Each row is a point on a tangle of strands that fork and nearly touch. The rows are in no order.
Two points are linked if the straight distance between their rows is under 118. Some points are linked to none.
J_408: [-25   2  51  -8   8 -35  -8 -20  25 -53  54  11 -20 -32 -36  43  -5  -4
 -40  49 -46 -55  -3  13  29   0 -21  38   6 -19 -35]
J_797: [  3 -17 -44 -32  65 -37  -5   3  20  31  -9 -51 -18 -20 -54   5 -23  19
 -37 -41   8  57  44 -31  13 -55  13 -27   2  -7 -12]
J_242: [-44  40  32 -15 -29  -4  51 -15  26 -25  26   5 -22  20 -15  22 -29 -24
   8  47 -28 -43 -27 -21  25  24  22  35  37 -26 -31]
J_313: [ -3  14  19 -15 -11  11 -36 -46 -70   5 -27  28 -25  58  20  -3  -7  10
  29  22 -17  47  10   2 -33 -20 -44  24  -1  29  15]
J_709: [-44  44 -13 -62   4  -4  57   8 -23 -16 -11 -13  -7  30   1 -19 -42 -25
  -6  12   9  -3 -12 -46  17  31 -17 -24  38 -25 -11]
J_518: [ 19 -28  37   8  23 -14 -34  31  40 -26  21  10   7 -80 -27   7   7   6
 -31 -10  -5 -55  24 -11  11  18 -17  12  -1 -35 -15]
J_298: [ -2  -9 -28 -13  11 -13 -33 -31   6  26   0 -10 -17 -17 -24   6  -1  21
  16 -26 -16  79  32  13 -20 -13 -21  12 -43  35 -33]
J_675: [  9 -20 -10 -26  12  22  34   0 -35 -47 -37  -1 -61  -1  20 -20   9 -27
  -6  21 -27  15   9 -35  -5  -8 -42   4  10  12  51]
J_932: [-39  48 -41 -12 -37 -64  51 -44  26  33  36   2 -11  12  -7 -19 -57   3
  18  21  -1  38  34   8 -37   7  21 -16  14 -25 -42]
J_334: [  2  -9 -56  38 -10  15 -56 -16  -2  30 -31 -62  28 -45  10  -9  48  -5
  32 -60   9  28  26  16  -9 -23  28 -28 -20  47  -7]
J_894: [ 38 -34 -35   9 -19  -5  22  10  16 -17 -22 -14 -40 -59  25 -37  18  -6
  29 -17  -7  14  41 -52 -54  -4  21   4  12   3  31]
J_427: [  3  -3 -68 -30  44 -12   7  19 -22   7 -18 -30  -6 -18 -15  -4  12 -15
  -6 -43  11  -3  46 -55  15 -29  15 -53  27  -2  29]
J_596: [ 14 -23  35   4 -14   1  57  -6 -27 -49   3   9 -25  50  31   8  16 -16
  15  62 -14 -35 -50   2 -17   0  27   8  31   4  53]
J_915: [  4  55  33 -28  46  14  -6   0 -36  41  -9  21  23  63  10  29 -17  -3
  -8  27  24  26 -16  35  20   1 -11 -25 -30   9  -5]
J_10: [-30 -16 -17 -33  -3  -8 -15  29 -22  17  -3 -24 -19  10  45  30 -21  36
 -41 -74   8  51  22   1  -4 -50 -34  -4 -38 -18 -84]
J_725: [ 15  -1   7 -21 -14  -5  28  -1  -4 -10 -23  23  13  -8  22 -14 -13 -10
  37  23  27   8 -31 -19 -57  63  59 -16  12  10  31]
J_11: [ 41 -31  -8  51 -39  -8  -1  27  17  10  11  17  47  -3   8  -8  10  23
   8   6  51 -35 -51 -17 -50  35  36   5  17  10  24]
J_855: [ 27 -23 -11  38 -22  36  -8  -7 -44 -36   9 -10   0  26 -20 -24  34  12
   6  41  -9 -11 -47  37 -17 -27  -8   1  15  16  61]
J_357: [ 29 -23  13  31 -18  44 -47 -12 -27  12 -31 -28  26 -29   7  -2  35  23
  53  11 -10  40 -65  28 -20   7  22  21 -18  66  44]
J_693: [  3 -21 -17  12   8 -10 -35 -33  15  24  -9 -28  -8 -55 -37  -4  32  22
  55 -35 -23  69  23   6 -28 -13   4  18 -39  60 -19]
J_76: [ -1 -31  10 -35 -19  19   7  -2  66  -9 -18  -5 -32   3  41 -40 -11 -39
  22  20 -11 -24 -21 -10 -19  57  19  56  45 -12  -2]
J_405: [ -5 -26 -15   0 -43   6  36  12  13 -54   2   8 -31   7  19 -41   4 -12
  14  16 -24 -44  -8 -12 -24  18  -7  18  16  -7  30]
J_707: [ 24  10  36  27 -24  -9  57  -5  -3 -17  23  24  20  50   9  24   6 -17
  20  53 -10 -30 -61   1 -29   7  44 -25  19  -7  50]
J_872: [-45 -13 -16 -14  19  30 -18  40  -7  12  12 -35 -11  -3   9  17  -7  -3
 -39 -80 -17  33  34  -2  38 -40 -43  -1 -22  -2 -62]
J_825: [ 24 -23  -8 -23   9 -58  20 -44   7  11 -13   6 -24 -46 -63  -9 -27  37
   7   9  -3  61  32 -12 -28  12  25  -4 -27  17 -19]
J_432: [-36   7  -8  38 -43 -34  14  -9  11 -38  78  35  15  10  -7  -3  11  -3
 -15  30 -36 -66   8  24  11 -13 -24   4  30 -19   4]
J_136: [ 13 -32  26 -25  20   3  31  23   4 -39  -9  -6 -59 -46 -31  -1 -28 -15
 -28  21 -49 -12  12 -60  21  16 -23  31   6 -18   0]
J_468: [-37  37   1 -11 -36 -19  60 -19   8 -12   9  11 -40  38  11   1 -36 -22
   6  52 -15  -5   2 -13  -6  15  14  21   6 -10 -16]
J_856: [ -7  15 -63 -43  11 -23  26   2 -11  -3 -16 -12   6 -12 -11 -20 -22  -1
  10 -18  23  14  30 -48 -31  14  13 -53  12  -4  12]
J_91: [ 12  27 -14  16  -1 -59  22 -19  12  34  26  41  11  -2 -20   8 -16  14
  20  41   1  14  23  29 -21  18  41 -32 -49  -5 -14]
J_688: [ 24  -9  -8  50 -25  26  12 -11 -36 -31  38   8  18  61 -15 -18  32   5
 -20  52   2 -34 -34  40  -2 -41 -14 -28  15  -3  45]
J_276: [ 44 -28  24  26  36   0 -30  38  29  25 -21   8  12 -65   5  -3   8  -5
 -16 -30  31 -31   6 -65  20   6  11  11   1   8  23]
J_982: [ -5  27  20   1 -12 -25  31 -23 -21 -13   3  36 -49  56   9  23 -10  -6
   7  66 -23 -12   0  11   1 -18 -15  22 -13   2  24]
J_670: [-18  11  11   8  17 -21   7  -6  10  20  22  23 -10  14 -27  26 -32  15
 -46  44 -14  -3  19  32  52  -7 -22  18 -23 -27 -58]
J_702: [ 35  -6  64   6  30  25   9  -7 -23  -5   9  14   9  60  -5  37  26 -29
  -5  51 -10  -2 -72  36  28   3  10   8  -5  15  34]
J_137: [-57  75  43   7 -13 -21  44 -23  22  -2  39   9  -9  27 -15  53 -49   0
 -17  45  -6 -34 -21 -29  46 -17  -8   5  26 -44 -46]
J_617: [ -7  -7 -86  -1  32  -8 -13   0 -27   4 -12 -22 -12  -8  -8 -12   8  -8
  -4 -38  -4  11  68 -25   5 -56 -26 -40  24   9  32]
J_219: [-32  -1 -51 -43  39  21 -34  29  -7  49 -21 -46  10   1  -3  32  14 -12
 -18 -70  41  26  47  22  32 -27  -7 -50 -13   5 -23]
J_739: [ -6  -1   2  20  -9   5  -6  22  -6   3 -19 -61 -22 -47  34   7  37   2
  17 -64 -30  45  12 -24   3 -35   7  -7 -65  61 -31]
J_459: [ 22 -10 -16   6  23   3 -31 -16   6  22 -22 -43 -19 -58 -11 -11  37  -5
  51 -44 -40  62  22 -31 -14 -32  19  32 -10  50  13]
J_346: [  2   3  64  -3   4 -26  -7  -5   9 -60  48  12   9  -3 -25  43  30  -9
 -18  30 -31 -81 -29  12  13  10 -22  11  38 -20  -2]
J_500: [ 40 -29 -38  20   5   6 -14 -10  -9  -5 -34 -22 -43 -57  -4 -31  39   4
  38 -11 -27  36  36 -20 -33 -18   2  26   7  29  54]
J_450: [-35  45 -35 -26 -41 -21  44 -43  32  20  20  -2 -15  24   3 -42 -32 -17
  42  26  -1  25  33  35 -43  30  27 -15  30 -18 -25]
J_868: [ 10 -25  43  25  23  64 -38  41  16 -21 -10 -19  56 -34  -4   4  49   1
 -26 -55  30 -39  -4  49  19   2  -9   2  14  -5 -16]
J_374: [-18 -20 -37 -26 -29 -38  45 -14   8 -25  11   0 -65 -11   4 -38 -25   3
 -20   9 -33  21  46 -25 -23 -11 -30  14   6 -13  -3]
J_974: [  8 -12  45 -16   1 -19  20  15   0 -39  17  26  19   2 -18  15   5 -16
  -5  29  -9 -60 -45 -22  20  35  -5   6  23 -23  12]
J_690: [-24  33  23 -14 -56 -31  40 -59  -6 -12  14  26 -52  38  66 -23  -4  13
  35  62  -4  16  35  -3 -48 -19  -2  -7   7   7   9]
J_164: [-12   2  -6  55 -43  -9   8  -3 -17 -36  60  25  35  46 -14 -10  31  15
 -24  33 -13 -62  -5  40  11 -31 -30 -26  25 -17  25]
J_815: [ 46 -16   3  21  11  37 -46  -5 -33  -7 -34 -16  38 -11   7  -2  20  13
  10  19  37  35 -74  15 -14   8  30   7   3  25  66]
J_421: [ 33 -44   9  19  -5  37  18  38 -12 -31 -30 -21  -7 -19  58 -22  18  -1
  -4  10  15 -14 -32 -69 -34   4   0   7  43  -2  75]
J_716: [ 11 -10   3 -14   7 -46  -9 -59   1  30   2  14 -30  -7 -49   3 -22  36
  14  19 -14  84  29  16 -30  -6  -6  32 -34  24 -37]
J_851: [ 37 -25 -21  31   6  52 -16  18 -48 -31 -35 -28  13 -15  18 -28  32   6
 -20   8  16 -15 -40 -42  -7 -25  -3  -8  37  -8  85]
J_991: [-11  16  51  30 -33 -28  32 -31  54 -11  72   7  26  27  -7  63  23 -17
  19  19 -32 -79 -34   8   9 -14  36  11  27 -23   5]
J_282: [ 21   6  33  -3  44  19   5  23  -1  -3   2  22  66  -1  -7   0  29   5
 -26 -11  62 -43 -12  46  35  25  24 -46  -8 -17  -2]
J_892: [ 23 -26  27  -6   9 -38  10  10  47   0  -6   8 -20 -51 -61  -9 -45  21
 -36  -5  -9  -5   5 -32  25  44  25   8 -30 -14 -37]
J_67: [-20  -1  38 -23   7  15 -29  11 -13  14  -9  -4 -24  32  -1  22 -33   6
 -36 -15 -11  51  -3   3  20   3 -40  23 -49   2 -74]
J_738: [-25 -10 -74 -13   6 -34  -1  21  32   9  29  -1  20 -48 -32 -16 -23   7
 -21 -42  -1 -34  42 -37  13   4   3 -34   7 -38 -24]
J_590: [-26  17 -11 -35   2   0 -41 -12 -47  35 -16 -28  26  23  34  36  22  33
  22 -55  37  48   9  -7 -20 -22 -16 -52 -24  38 -37]
J_69: [ -1  23  -4  46 -32 -57  31 -27  38  20  40  43 -22  20  -8  34 -19   3
  19  61 -28 -15  10  33 -21 -10  31   9 -40 -10  -2]
J_507: [ 29 -23  10  25  30  51 -38  34  -1 -21  -6 -10  51 -19 -16   1  48  12
 -29 -14  17 -50 -12   5  28  -3 -25 -18  23 -13  17]
J_319: [ 25 -26  26  14  20   9 -18  49  11 -19 -20  16  33 -39   7   1   5 -13
 -19 -16  17 -49 -13 -83   4  15 -11   0  45 -13  38]
J_947: [  2  -7 -72  18  -5   0 -25 -33 -42  -1 -16 -11  -8  -2  -6 -33  20  18
  10 -23  -1  29  64   2 -20 -39 -42 -26  17  37  45]
J_2: [  0   0 -42  36 -29  43 -39  -7 -52 -13   0  -7  -4  47  -4 -30  26  21
   1   8  -7   2  -8  38 -17 -34 -51  -3  -3  36  37]
J_850: [-16  11  35   0  -7  34  -8  41 -56 -22 -17 -13   1  30  41  24  27   3
  -8 -16  -4  29 -44   4  -5  -9 -38 -17 -51  47 -25]
J_205: [  5 -14   0 -21  61  19 -16  24  31  40 -34 -16   5 -51 -11   2  -3  -2
 -27 -77  47  -2  33   8  57   4  43 -27 -26 -15 -21]
J_819: [-11  57  39  13  -7 -28  55 -14  32  27  16  27  13  27 -13  41 -29 -28
  15  48   1 -19 -41  -6  17  14  50 -29 -23 -20   2]
J_415: [ 26  23  57   4  22 -26  30  -4  29  15   9  40   8  10 -25  26 -19 -17
   1  41  10 -18 -40  10  25  27  57  -6 -39 -10  13]
J_348: [-14  17   8  25 -38  -3 -39  -5 -37  11  11  12   8  32  51  11  16  38
  32 -20  -2  38   0  37 -44 -11 -27 -10 -54  30 -50]
J_284: [-28  36 -18   3 -63 -17  42 -36  -9 -21  10  17 -22  38  47 -45  -4  -3
  30  40  -1  -5  25  19 -54  -3  -7 -37  16   6  27]
J_156: [  0  28 -22 -34 -33  30   6 -37  49 -14  -3 -13 -17  42  42 -69  11 -32
  27  55  -2 -10   1  39  -7  32  22  -3  47  -5  26]
J_761: [ 50  -6  46 -11  28 -31   4  22  15  17 -11  50  10 -22 -16   4 -15   1
 -11  19  35 -12 -52  -6  16  53  54   4 -33   6  22]
J_198: [-45  56  12  -2 -51  30  49 -35  41 -21  21   0 -23  76  49 -13  -1 -42
  38  36  -9 -25  -1  24  13 -17   3  12  49 -29  15]
J_896: [ -1 -14  15 -36   3  11  28  33  18 -28 -12 -11 -27 -36   1 -28 -27 -26
  -9 -12 -29 -22  13 -90  -3  26  -6  20  25 -37   0]
J_917: [ -7  -1  29 -20 -12 -25  10  15  55   5   0   4  14 -55 -50  -1 -72   8
 -26  -1 -10 -32  -6 -43  16  64  33  12   7 -31 -51]
J_396: [ 19 -15  14  15  37  74 -41  42 -15 -19 -30 -31  32 -16  -6   2  36 -15
 -20 -23 -12 -19 -28 -31  42  -9 -21   2  18   6  33]
J_36: [ 27 -10  -3   5  14  -1 -12  -3 -19  -5  -9  18 -15  -1 -25   5  12  -5
  20  22 -10  23 -19  26  -6  20   2  18 -23  32  23]
J_175: [ 34 -26  11  31 -21  35 -46  18   0  15 -38 -49  22 -51  33   1  30  18
  34 -31 -16  32 -73  -3 -10  -4  27  37 -30  58  41]
J_222: [ 12  21 -39 -25  27 -27 -11 -19 -29  33  -5  11  36  -4 -27  13   7  24
  21  -1  48  23  36  18  -6   9  24 -63 -21  22  15]
J_224: [ 48   0  16   4  28  -5 -17  15   1  20 -24  37  25 -31  -8   0   6   5
  -1  -2  60   9 -31  18   9  39  48 -18 -41  15  32]
J_875: [ 21 -18   6 -40  37 -27  15   7  29  22 -24 -14 -22 -26 -71   2 -48  28
 -47  -7  -3  39  12 -20  44  19  14 -12 -28   4 -33]
J_816: [-11  -6  11  -7  -3  21  -5  31  13   5 -22 -32 -19 -43  12  11  11  -6
   3 -70   1  41  -2  13   4   3   8   6 -65  40 -46]
J_80: [ 15   7  -9 -47  60  15 -18   4 -21  33 -41 -16  -2 -20 -23  14  -6 -15
  -3 -42  19  50   2 -21  29  -3  18 -35 -28  31  15]
J_686: [-49  16  -6   6 -41 -18 -10  -9  41 -44  64  16   9 -21 -20 -11 -24 -26
   6  14 -43 -75   1   7  -4  16 -18  30  63 -27 -24]
J_774: [ 17   6  19 -51  46   8  24  12 -41 -19 -45  24  -2  -7  -6  10 -23 -19
 -11  29  17  28 -31 -38  20  29  11 -19  -3   4  46]
J_440: [-23 -16  65   5  18  72 -27  39   1 -51  12 -28  33 -33  -2  22  36 -14
 -21 -55  -3 -34 -13  39  15   7 -32   5   8   3 -31]
J_539: [ -2  -5 -33 -11  -3 -50   2 -34 -18  -7  -3  16 -60  19 -14 -17 -46   9
 -33  23 -30  45  47  -3  -9 -35 -53  32  -2 -23 -14]
J_146: [-20  22 -54   4 -24 -75  37 -12  21  32  45  28   0  -6 -22 -10 -51  18
 -10  22   3  15  27  16   0  11  22 -30 -22 -19 -47]
J_233: [ -7   9  11 -31  -3  14 -38 -16 -53   3 -24 -10 -33  33  16   3   0   4
  36 -21 -25  62  -6 -41 -31 -15 -54  15 -14  47   2]
J_478: [-23  -3 -15 -46  47  25  -7  24   6  36 -15 -21  12 -16 -19  17 -10   2
 -33 -61  46  17  37  36  54   4   2 -26 -26  -3 -38]
J_328: [-23 -16 -17  44 -16  25  -1  27  11   7  26  18  20  -9   0   1  20   3
  -3 -34   6  10  23  93  -2  11  -5  21 -43   7 -60]
J_52: [-23 -11 -23 -30  48  -9 -28 -46 -27  39 -32 -39  13 -18 -24   0  25   8
  58 -50  11  73  32 -43 -16 -51   0 -24   8  55  -2]
J_444: [-34  -1 -41 -35  25  -1  -5  21  -2  50  22   5  16  -5  -3  14 -11  22
 -58 -32  44  14  50  64  35 -12 -16 -16 -12 -30 -54]
J_903: [  5  38  18 -25  48  34  -5  20 -28  17 -12  15  45  38  -5  13  15   1
 -14  10  42   7 -24  46  41  22  11 -43 -24   8   5]
J_805: [ 12  34   0  28  -8 -26 -45 -54 -17  62  18  40   5  38  21  14 -13  28
  26  31 -18  24  36  55 -34 -41 -13  -4 -29 -25 -20]
J_897: [ 28 -25 -12  55  16  38 -46  32  40  34 -22 -30  21 -59  12  -9  49 -10
  -7 -63  17 -17  40   7  30 -16  26  18 -13   0 -21]
J_33: [ 30  38  24  36  10  -7  38 -13 -17  14   6  26  32  55   3  26   9  -5
  14  58   9  -7 -36  17 -22  -5  25 -59 -16  -2  55]
J_874: [-62  39 -17 -10 -68  11  27 -28  54 -23  34   8 -34  46  39 -43 -16 -33
  20  31 -16 -26  25  41  25 -23  -6  39  57 -22  -5]
J_153: [ -9  22  -9  23 -28 -11 -46 -19  -7  44  25  35   2  38  40   3  -7  18
   7 -10 -23  36  31  63 -34 -23 -22  10 -44  -9 -62]
J_297: [-20  11 -51 -24  24  20 -55  10 -36  41 -28 -61  17  20  13  23  26  -6
   7 -68  28  29  28  -4   5 -41 -12 -65   1  38  -8]
J_963: [-17 -30 -74 -28  34 -42   4  11  24  28  19 -21   8 -35 -38   4 -16  29
 -55 -31  10  20  56 -12  28 -36  -6 -37   7 -35 -34]
J_19: [ 24 -17 -51  44   1  62 -35 -10 -53  -9 -44 -45  15 -26   4 -25  33   0
   3   4  17   4 -18 -25 -12 -33  10 -27  17  18  74]
J_718: [-17  -3 -49  48 -53  38 -52  -6 -33 -13  -6 -42   1   1   9 -18  40  26
  10 -29 -15  19  -6  26 -24 -36 -37 -19 -19  51   5]
J_399: [  8  -8 -35 -22  33 -17 -11 -42 -31  21 -35  -8  24 -29 -21  -2  25  21
  49 -18  38  45  35 -19 -18  -1  22 -45   4  40  28]
J_307: [ -6   7  31  22 -29   1 -12  14 -43 -12 -14  -5  -1  -2  47  19  44  36
  22 -14   3  38 -33   3 -31 -10 -30 -23 -66  68 -24]
J_217: [-22  37  34  44 -20 -26  56 -20  55  14  43  30  27  44 -13  51   7 -27
  20  30  -8 -48 -32  15   8  -7  26 -30 -20 -33   5]
J_846: [-20  42 -19 -56  16 -31  36   7 -51  -6 -14  -3 -31  29   2 -10 -47  -1
 -34  17   9   4  13 -43  20  -1 -51 -21  18 -30   6]
J_158: [ 36 -39  30  42  25 -11 -31  43  59  15  10  12  -2 -82 -12   3   5  10
 -24 -31  16 -34  19 -44   5  16  -1  39  -7 -11  -5]
J_463: [  5  18  54  23  24  -5  17 -27 -14   0   5  32 -17  72  -1  50  13 -27
  -5  59 -25 -16 -30  25  19 -24 -13  31 -15   1  24]
J_142: [  9  -7 -60  14 -16  22  -6 -28 -54 -23 -33 -21   1 -12   6 -31  24  22
   7   6  17  13  38 -12 -35 -19 -12 -50  32  30  67]
J_181: [ -4  -1 -21 -19  54  32 -23  39  -8  10  -2 -36 -20 -19 -17   3   0 -21
 -29 -50 -24  23  41 -35  58 -39 -11   4  -7   0 -18]
J_586: [  4  67  20 -11  27 -12  -8 -16 -37  35  -6  27   8  71  21  24 -25  -3
 -15  45   8  -2  -1  20  21 -25 -27 -12 -16 -47 -15]
J_502: [-11   6 -16  31 -10  -2 -21   1   4  27  29  37   3  31   6   3   6   3
 -21   2  -9  16  27  93   1 -12 -22  20 -39  -1 -47]
J_248: [-15  15 -40 -43  32 -11 -16  -1 -40  14 -19  -8 -16  33 -12  -2 -31   8
 -35 -13   0  27  39 -26  25 -37 -70  -8  10 -29  -2]
J_634: [-14  -1   5   0 -26   5  17 -22  70  -6   9   3 -13  10   4 -29  -8 -35
  32  29  -2 -52  -1  31  -8  52  32  71  55 -33  -6]
J_378: [-56  -2  53 -12  14  51 -12  32 -23 -36  23  -2  19  15  14  27  14  -5
 -33 -37  -8 -18   0  47  14  -5 -66  11  -6  -4 -60]
J_779: [ -5 -17  30  -8 -10  12  -5 -52 -55  -2 -23  17 -36  19  14  -3  18  15
  50  51 -18  51   9  18 -38   3 -25  26   3  53  40]
J_857: [-23  20  30  12 -46  -6  38 -42  57 -26  65  -4  -3  23   5  35   7 -23
  35  11 -45 -82 -20  20  -5  -3  29  62  61 -28   9]
J_985: [-65  14 -42 -16 -64 -12  38 -20  28 -29  35  14 -35   9  12 -49 -46 -30
  -7   4 -30 -21  29  15   8   0 -30  30  51 -30 -21]
J_516: [ 13 -54  11  -3 -21   1  19  33  58  -6 -15  13 -27 -28  24 -23 -27 -15
  23  -5   3 -26 -10 -49 -49  51   7  63  20  -2  15]
J_325: [-19  18   1 -30  46  27 -11  21 -36  -2  -7   8   8  35 -15   6   1  -4
 -41  -6   8 -12  14   1  47 -11 -66 -16   2 -11  -9]
J_210: [ 24  -4  -1  -1  52  43 -18  38 -19  -9 -28 -14 -13 -24 -21  -4  12 -20
 -16 -25 -32  -3  18 -57  41 -13 -22  12   7   0  28]
J_330: [ 41 -34 -13   1  -6 -54  12  -9  20   9 -10  18 -32 -62 -31 -10  -9  14
  29  11  -3  24   1 -16 -45  30  40  21 -32  10   3]
J_517: [-24  -8 -11  23 -46  -7  -5   2  50 -24  41  20  30  -8 -21 -36  -7 -20
  25  -1 -20 -70   0  21 -27  41   8  48  69 -40  -8]
J_627: [ -9  -9   9  25 -34 -42  53 -25  41 -11  44  28 -49  20 -13  35 -22   4
  19  54 -44 -49 -10  18 -14  -4  44  55 -22   2  -1]
J_449: [ 53  -7  20  25  24  25 -27  23   8  16 -28  21  62 -13   8  -4  31  12
 -22 -21  80  -9 -41  41  26  30  45 -15 -20   5  27]
J_668: [-29  50  36  35 -43  -9  66 -38  20 -20  39  18   1  80  22  49   9 -17
  16  33 -21 -63 -25 -11  15 -50 -20  -7  29 -34  35]
J_697: [  -5   -4   -1  -29  -12  -18  -39   -3  -21   10   -6   -9  -24   26
   30    9  -44   35  -37  -32  -39   56    3   15   -6  -29  -32   21
  -27  -35 -101]
J_395: [ -5  13   0  -5  12 -11   0  29  11 -11  20  18  67  -4 -17   5  14  10
 -24  -1  30 -67  -2   1  28  33   7 -56   7 -33 -12]
J_194: [ -8 -11 -24 -36  63 -29 -18 -30   2  32 -20 -44 -14 -24 -43   6  -4  11
  18 -41  14  78  44 -35  -9 -65  22 -19  -2  31  -8]
J_245: [ 57 -40  25  36  17  30 -23   6 -43 -14  -3  -5  51  11   4   5  18  16
 -14  21  48   8 -91   3   3   7  23   4  19  -3  66]
J_705: [-31  45  11  12 -52  10  56 -24  -7 -25  14   3  -2  75  51 -21  -3 -21
  19  58  -2 -23  -8  10 -36  -9  12 -33  32  -2  36]
J_603: [ 44  -8  18 -16  54  16 -19  10 -29  -6 -63   7   4 -39  14   2 -12 -12
   9 -12  23  42 -36 -47  21  22  29   3   1  23  71]
J_667: [-29  -4 -60  43 -29  44 -45  23 -28  -9   3 -41  14  10  29  -4  34   8
 -10 -60 -18  13  24  14  10 -52 -41 -29 -15  45  -7]
J_621: [ 12  -1  17 -35  40   2   1  -5  -4  22 -23  -7 -32  10 -50  10 -45   6
 -31   2 -14  58   6  -9  33   7 -19   9 -30  10 -37]
J_373: [-22  75  19  10   5 -29  33  -9  -8  21  21  22   3  59   9  30 -41  -8
 -20  50  11 -35   0 -16  39 -23 -28 -19  -1 -56 -18]
J_549: [-36  54  45 -31  -2  13  19 -14  35 -19  14   1  15   4 -26   8 -31 -46
  11  25   0 -53 -25 -12  13  49  28  32  70 -44 -19]
J_997: [ -8   0  45 -25  -5   6  10  21  20 -18  -2  11  38   4  -8  -9 -21 -33
  12   7  14 -49 -45 -38 -15  58  12  25  66 -31   9]
J_163: [  4 -38   6  23   4  17 -14  28  36  12  10  20   6 -52 -23   4  12   4
 -17 -36  13  -5  35  70  24  25  11  34 -43  -7 -51]
J_529: [ 19 -50  -1  -4 -26 -38  26  10  43  -2  -8  14 -41 -46  -9  -8 -31   1
  20  12 -24 -15 -12 -32 -36  47  42  53 -19  -3  -4]
J_881: [-35  21  44 -24  25  38 -30  19 -33  -8   6   9  19  60  10  23   8 -15
 -34  -2  -3 -12 -12  26  43 -12 -63   3  -6  -6 -33]
J_969: [ 24 -50  56  -2 -22  16  39  -6 -24 -67  13 -10  -6  41  39   4  21 -10
   1  34  -6 -60 -71 -23  -3  11   6  18  63 -13  45]
J_883: [-24  13 -26  -6  -6 -18  -4  27  30  -1  39  20  59 -32 -24 -10 -26   4
 -13 -17   7 -61  13  -4  12  40   1 -25  23 -37 -34]
J_467: [ -1  16   4 -58  24  11  47  20 -33 -34 -38   5  -1   3  13 -15 -27 -34
  -5  20  12   0 -24 -67   6  45   1 -23  24 -17  26]
J_179: [  6  12  -9 -14   0 -32 -34 -35 -22  19  -7   9 -42  44   0  -2 -48  26
 -34  12 -38  50  22  16  17 -31 -42  37  -6 -33 -50]
J_642: [-21 -21  19  25 -21 -44  19  -5  36 -24  50  26 -31 -18 -29  33 -21  12
 -24  53 -51 -52   5  15  25   3   9  52 -20 -14 -33]
J_558: [ 10  38 -13 -15   8 -53 -31 -61 -20  66  15  31   2  35  15   3 -35  52
   4  14  -1  45  43  37 -19 -33 -14 -11 -10 -49 -40]
J_618: [ 13   7 -47  -2  24  13 -39   0  -8  33 -30 -14  46 -14  -6   3  26  12
   6 -34  62   7  14  46   9   5  40 -53 -22  24   6]
J_479: [ 15  -1   7  36 -26  19 -32  28   0  11 -32 -66   2 -52  52  -1  47   5
  28 -52 -36  30 -33 -25   4 -10  32  20 -43  60  10]
J_606: [ 62 -52 -10  71 -22  -5 -29  33  25   9   2   4  37 -28  -9 -14  36  41
  -6   7  44 -40 -39  16 -12  11  15  24  -8   7  29]
J_359: [ 28 -15   6   8 -25  -7  11  31  20   7 -13  33  36   5  22 -12 -20  -3
  20  11  44 -11 -57 -25 -54  66  52  13  24   3  29]
J_208: [-31 -16 -21 -29 -19  11  20  12  40 -29   6 -26 -28 -34  -4 -48 -32 -32
  -1 -29 -40 -18  27 -59  -6  26 -13  30  48 -42 -18]
J_646: [ 15 -16  -5  24  37  18 -35  22  40  50 -49 -31  14 -63  12  -6  22 -16
 -14 -87  56  -5  31  13  38  -2  56  -8 -23  10 -18]
J_114: [  2 -18  34 -17   0  28  -1  31   6 -29 -12   1  41  -4  18  -6  -1 -19
 -11  -6  26 -52 -45 -73 -21  40 -12   0  80 -21  35]
J_85: [ 32 -36 -22  27 -14  34  13  38  23 -10 -26 -20 -27 -32  75 -42  20  -4
  15 -16   8  -6   4 -72 -52   9  17  13  35   6  45]
J_848: [-50  -7 -46 -32 -45 -10  42  -5  30 -35  16 -11 -45 -12   8 -59 -37 -22
 -13 -15 -35   4  39 -29  -8   9 -30   5  37 -28 -19]
J_252: [ -1  -1  59   8  -2  35  -8  19 -31 -14   9   2  12  68  23  29  26 -16
   9  17 -11  23 -68  39   8   3 -20   5 -32  44 -11]
J_795: [  5 -13  17 -14 -11 -35  18 -73 -26  14  -1  33 -36   1 -13 -13   8  30
  49  47 -11  56  47   5 -45 -11 -14  16 -15  28   1]
J_30: [-26 -25  25   5   4  40  -1  41  29   0  -6 -17  -9 -51 -14   5  -2  -4
 -17 -80  -7  19  17  27  25  13   6  27 -54   8 -61]
J_343: [ 49 -43  -4  58 -14  16 -38  24  20   2  -5  -9  18 -27 -13 -10  52  22
  16 -10   0 -18 -22  55  -6   2   4  37 -27  24  23]
J_927: [  0  28 -34 -30 -15 -28  32  -3 -23  -2  -9  22  21   1  -2 -29 -16  -9
  30  11  24   5   1 -19 -41  39  33 -42  10   3  10]
J_527: [ 13 -28 -24  47 -16  37 -49  32  27  10  -8 -26  15 -40  -2 -12  51   6
  13 -47  -6  -9  -1  37  12   0  -3  27 -31  33  -8]
J_723: [ -5  34 -39 -28  22 -31 -18 -11 -16  61  20  19  10  31  16   8 -23  31
 -30   5  28  28  38  54   7 -28 -20 -24 -22 -43 -45]
J_82: [ 63 -57  56  19  -6   7  15  -5 -39 -33  18   2  30  31  14  24  18   3
   0  38  25 -32 -91 -15   9  14  21  13  45 -15  58]

A fork is a point with three links, a tip a point with one. Leave the first point through the second and follow the links. Name the first fork or tip that comes.
J_618; J_222: J_282
J_427; J_856: J_478
J_603; J_774: J_697
J_346; J_408: J_450
J_142; J_19: J_716
J_357; J_175: J_153

Follow the links from the first point to the second, and from the first to the third. Name the last point that the two ways share.
J_872; J_705; J_136: J_848
J_11; J_163; J_850: J_153
J_52; J_217; J_137: J_282
J_163; J_319; J_883: J_242
J_705; J_210; J_917: J_697

Name the points in between on the shortest way along the links from the first point to the second, in order.
J_634; J_233: J_76 J_516 J_529 J_330 J_825 J_716 J_795 J_779 J_313
J_688; J_529: J_164 J_432 J_686 J_517 J_634 J_76 J_516
J_621; J_396: J_67 J_697 J_10 J_872 J_181 J_210
J_297; J_408: J_219 J_478 J_444 J_723 J_558 J_805 J_153 J_348 J_307 J_850 J_252 J_702 J_463 J_982 J_468 J_242 J_549 J_997 J_974 J_346
J_947; J_297: J_617 J_427 J_856 J_927 J_725 J_359 J_11 J_606 J_343 J_527 J_897 J_646 J_205 J_478 J_219
J_248; J_539: J_325 J_881 J_378 J_440 J_868 J_507 J_396 J_210 J_181 J_872 J_10 J_697 J_179
